Points on a hilly landscape, in no order, each with its height.
A ball rolls from a point to the lowest of its 2 nearest points, and stops where none of them is lower. Distance is the straight distance between rows; heights are no part of it.
Nofum (h 49.3): 84,126,141,102,44,81,103,41,100,65,83,103,69,105,114,72,129,66,69,59,61,23,141,97,107,45
Tor (h 66.7): 117,80,38,121,63,90,131,100,85,124,108,84,112,94,124,118,131,114,121,118,132,107,144,89,83,132
merag (h 88.7): 49,100,91,76,108,98,122,114,95,109,82,89,112,76,95,106,134,131,68,121,80,171,79,143,104,91
Gad (h 67.6): 96,95,73,115,91,79,89,121,95,105,105,116,110,125,112,183,68,70,70,95,134,93,92,50,84,144
Buz (h 86.6): 42,112,140,72,106,122,131,126,83,86,63,99,108,75,108,113,104,131,75,116,70,124,69,136,93,68
Vegun (h 45.7): 83,124,138,97,37,89,133,49,102,78,81,86,83,100,102,52,131,79,88,98,92,58,144,125,127,35
Nefor (h 28.2): 81,111,126,73,94,129,90,65,124,84,95,83,94,123,71,52,117,91,91,109,101,132,96,154,141,61
movim (h 64.8): 165,87,63,146,153,88,47,138,116,115,104,120,111,95,50,142,48,85,110,65,125,128,105,60,134,158
guba (h 70.2): 83,87,68,109,72,67,124,107,110,107,108,98,83,117,124,156,79,63,56,106,150,87,130,70,79,101
Ketor (h 52.2): 133,74,45,105,129,139,98,127,87,123,109,87,117,68,80,69,123,181,136,106,86,149,135,142,94,129
loti (h 71.1): 49,123,98,76,50,67,116,68,107,62,89,101,72,104,126,110,111,120,54,161,79,135,87,92,92,76
sul (h 51.7): 125,106,125,120,191,115,52,140,134,102,103,103,111,87,69,97,41,93,96,61,108,93,75,99,112,112
fodut (h 38.8): 90,122,123,82,55,109,122,50,109,77,92,73,102,116,106,45,142,70,101,105,105,97,123,133,130,55
Rumep (h 26.9): 113,68,77,83,113,138,75,72,120,137,137,106,93,106,76,52,128,128,123,132,109,166,98,138,112,131
pas (h 70.7): 122,69,62,108,94,92,136,133,72,140,92,80,115,63,116,109,111,124,147,109,115,81,113,102,83,124
roloz (h 29.7): 84,113,103,104,92,108,143,130,66,91,87,88,140,76,146,139,111,97,80,88,108,87,89,92,64,109
Sem (h 74.6): 89,67,91,84,116,95,142,136,83,151,101,74,106,60,125,98,117,104,128,117,106,115,80,110,89,114
Luga (h 67.7): 82,102,111,99,53,72,108,86,70,79,88,133,64,109,112,120,87,115,100,113,60,16,117,72,58,66
bopil (h 34.9): 82,132,135,96,93,72,86,88,87,97,130,135,68,117,119,167,70,77,36,64,65,38,68,48,61,107
lede (h 48.7): 96,134,170,105,127,118,94,108,103,87,99,97,97,104,122,88,77,46,89,75,116,55,55,100,83,82
Sepu (h 69.6): 141,105,108,121,143,73,30,94,134,102,100,94,83,101,50,75,97,78,116,36,77,103,84,93,142,109
mero (h 63.1): 98,97,67,105,56,85,139,78,91,103,95,84,119,97,122,92,134,102,110,114,130,94,145,106,97,84
suv (h 9.2): 91,99,81,82,82,122,146,129,69,102,94,80,156,93,154,130,114,116,99,144,128,131,85,95,83,127
rure (h 72.7): 119,95,95,110,131,100,80,109,101,115,108,109,103,121,99,120,93,76,123,87,99,112,63,76,99,146
Vofo (h 25.4): 103,107,114,105,98,72,70,64,105,90,107,113,69,118,102,108,97,54,114,60,69,40,88,59,93,105
lomog (h 81.6): 83,91,119,46,80,121,144,97,91,133,109,87,104,79,104,29,142,117,137,170,92,128,91,126,103,79
motos (h 67.8): 152,97,69,143,145,75,37,88,138,101,110,111,94,106,49,105,79,86,112,38,106,113,101,77,140,127
vadeb (h 66.8): 90,80,49,73,61,77,97,118,68,99,98,99,93,112,117,143,97,148,106,154,85,135,95,81,72,131
tubo (h 69.2): 114,111,92,103,97,166,124,108,68,56,95,112,137,117,100,82,94,153,126,115,105,92,119,129,96,81
tovef (h 59.7): 108,100,59,98,85,130,130,94,79,95,103,94,119,93,89,68,149,171,115,113,100,160,138,145,108,107
Nise (h 52.1): 74,112,94,68,43,57,161,80,72,110,79,87,111,71,133,78,165,121,93,137,63,117,115,87,97,72
nedel (h 90.2): 72,89,75,105,106,77,113,107,97,110,79,76,101,78,92,108,145,126,78,86,82,163,103,133,110,114
fuz (h 53.4): 80,129,161,95,102,131,120,105,88,75,89,105,111,106,126,75,90,58,106,104,115,57,83,108,91,59
palo (h 69.7): 69,111,133,96,50,82,137,104,57,87,73,123,78,71,130,111,106,115,92,101,54,23,117,77,63,59
vekin (h 26.7): 68,120,131,87,69,73,142,114,83,111,92,95,96,83,161,142,116,70,48,101,99,80,72,72,63,95
Bor (h 20.5): 125,101,109,121,100,67,58,60,118,76,99,113,62,114,86,79,91,70,119,49,75,15,118,80,104,82
fuzu (h 68.9): 59,104,92,65,59,63,121,104,90,93,85,96,77,100,134,138,96,128,73,167,83,127,70,74,76,101
rur (h 59.3): 108,100,131,111,133,98,100,127,107,113,76,62,98,44,86,58,106,106,100,53,84,75,95,145,123,70
tibap (h 56.8): 152,79,92,138,150,110,77,152,105,96,115,102,116,88,89,130,23,89,123,77,130,55,103,63,96,128
Deba (h 68.6): 94,120,112,104,84,104,121,98,70,76,60,98,107,73,98,54,139,138,109,81,68,85,126,135,113,47
tota (h 15.2): 125,93,92,127,96,78,67,71,129,76,97,103,65,116,70,77,90,93,111,62,105,48,145,106,122,65
vov (h 38.7): 70,88,111,68,148,143,65,104,123,109,122,119,114,138,68,107,67,85,100,140,115,148,51,111,113,119
zif (h 45.2): 69,127,143,95,51,68,96,48,95,66,83,107,50,97,106,94,127,70,53,63,38,53,106,100,93,59
vek (h 30.8): 93,115,121,107,94,66,85,87,86,100,104,130,67,107,118,142,92,70,74,50,66,23,86,48,64,106
Zar (h 28.4): 132,90,77,110,130,106,58,100,120,79,108,111,87,112,52,69,74,154,133,93,95,106,121,123,121,91
sova (h 42.0): 97,93,110,107,105,93,98,83,137,116,106,68,100,108,95,77,113,28,84,92,159,125,117,130,130,81
rabe (h 44.5): 94,144,178,107,143,102,65,109,113,99,118,117,85,106,91,97,64,47,67,53,88,53,47,86,94,90
sug (h 72.6): 113,104,104,93,82,146,141,103,66,73,104,104,141,112,129,88,96,120,148,128,114,62,106,93,73,92
zep (h 48.6): 112,130,153,122,168,127,60,133,117,89,112,118,123,115,77,112,36,77,82,61,114,84,52,78,110,104
gev (h 84.2): 66,102,139,59,90,129,127,104,86,95,89,111,108,92,122,68,109,124,117,162,82,122,70,115,92,73
gafon (h 64.0): 122,106,92,143,127,57,69,112,107,119,107,112,92,99,94,151,78,44,76,24,106,75,91,52,94,140
maso (h 55.4): 116,95,128,120,171,112,78,143,129,108,88,75,113,60,80,71,79,87,95,56,104,95,81,137,128,91
Naf (h 64.4): 109,85,37,88,76,111,110,102,72,102,108,102,111,115,98,115,117,174,107,142,97,165,128,118,89,133
zemud (h 73.6): 46,122,130,71,68,81,107,73,128,76,87,86,74,119,119,96,111,73,49,130,93,140,76,108,101,69
fovo (h 8.8): 55,135,155,98,67,69,139,87,104,94,110,99,75,95,163,135,102,47,27,106,106,67,84,57,65,78
difo (h 22.7): 83,88,85,68,101,160,130,138,75,111,109,87,154,100,131,112,90,128,109,160,130,140,78,112,90,124
Gisut (h 42.6): 121,74,83,134,116,98,95,107,144,138,108,68,108,87,95,87,116,50,101,82,164,130,126,130,132,109
Pemo (h 36.6): 97,80,106,64,96,116,85,66,129,122,124,89,74,115,63,41,127,106,121,133,99,149,92,145,123,95
fid (h 43.3): 94,101,110,94,137,110,47,109,115,94,114,133,85,134,31,116,44,99,90,111,105,128,58,96,129,117
rer (h 60.0): 156,75,81,136,133,105,82,132,103,88,99,103,116,94,98,108,50,124,141,72,123,56,130,80,98,113
Tege (h 63.2): 153,85,50,122,88,107,79,95,86,80,105,119,115,138,93,116,75,121,142,98,109,68,142,77,91,113
kera (h 36.4): 141,62,63,132,131,104,80,102,133,134,112,96,102,94,77,102,96,70,120,91,151,142,126,111,129,132
Pused (h 70.3): 100,108,96,98,96,92,95,93,97,96,104,105,105,133,129,142,97,78,97,99,111,106,74,67,88,137
kiv (h 10.4): 131,66,58,86,95,131,104,87,114,154,147,98,103,88,91,73,136,128,134,136,127,169,117,114,98,163
mak (h 58.4): 75,97,89,87,34,49,153,74,94,115,90,78,88,93,134,84,148,77,90,126,95,88,136,84,97,63
tizen (h 22.1): 140,85,74,125,117,104,78,81,130,73,100,100,89,109,68,66,79,115,125,76,120,91,144,124,125,74
zag (h 39.0): 65,132,139,87,59,68,95,61,89,71,89,116,64,114,131,126,120,82,75,91,36,83,71,69,76,82
tafo (h 63.6): 93,119,151,90,101,107,109,108,97,102,63,63,110,54,89,45,138,101,95,72,69,86,106,163,136,50
Kiku (h 42.9): 76,107,99,82,67,80,141,117,59,100,71,94,116,78,132,111,140,126,109,111,65,96,89,91,76,96
robop (h 40.7): 104,87,74,102,155,113,39,124,124,106,115,135,96,116,26,114,34,125,104,103,109,136,80,97,134,135
katiz (h 33.2): 78,84,95,75,140,143,92,117,111,107,115,101,124,110,102,116,88,107,92,132,122,159,73,121,99,132
sozu (h 40.3): 80,156,161,107,117,87,73,90,105,88,112,130,78,121,100,137,76,58,29,44,76,86,47,71,85,95
Luf (h 41.8): 146,84,57,99,154,147,52,103,104,110,126,119,119,107,57,86,91,155,149,111,79,156,93,107,116,153
labov (h 36.2): 79,110,133,98,110,112,93,96,133,101,91,78,105,113,87,71,105,57,73,92,129,123,89,145,129,73
Dabet (h 78.3): 80,67,108,59,108,114,139,109,101,167,111,69,117,53,108,60,139,102,132,142,101,142,81,127,104,123
vuma (h 35.1): 140,79,64,113,154,119,51,113,123,104,111,111,110,97,45,97,67,150,128,95,100,133,97,113,118,129
Tud (h 28.5): 142,55,56,120,124,135,100,107,114,144,129,103,108,96,91,98,97,95,136,116,146,140,121,102,110,149
veku (h 60.8): 148,99,85,157,139,84,67,143,112,111,106,114,116,96,78,159,34,66,76,42,128,70,111,44,108,141
Mukit (h 72.3): 72,100,77,103,51,82,145,88,92,89,95,98,103,114,146,142,91,67,68,130,145,59,143,63,69,84
Veg (h 66.2): 94,87,87,89,52,75,96,81,72,81,92,122,67,126,103,109,93,123,128,128,61,53,106,73,69,86
pase (h 64.7): 125,90,57,110,72,96,83,76,85,78,111,115,87,145,91,111,100,123,149,120,82,67,126,68,81,110
pubop (h 65.1): 104,113,91,94,84,128,142,95,68,73,87,100,139,98,100,59,141,168,128,120,86,118,131,133,105,69

For each start below, name the point where the ball stops.
rabe | tota
Nofum | tota
Luga | tibap
fid | suv
loti | tovef
Deba | tota
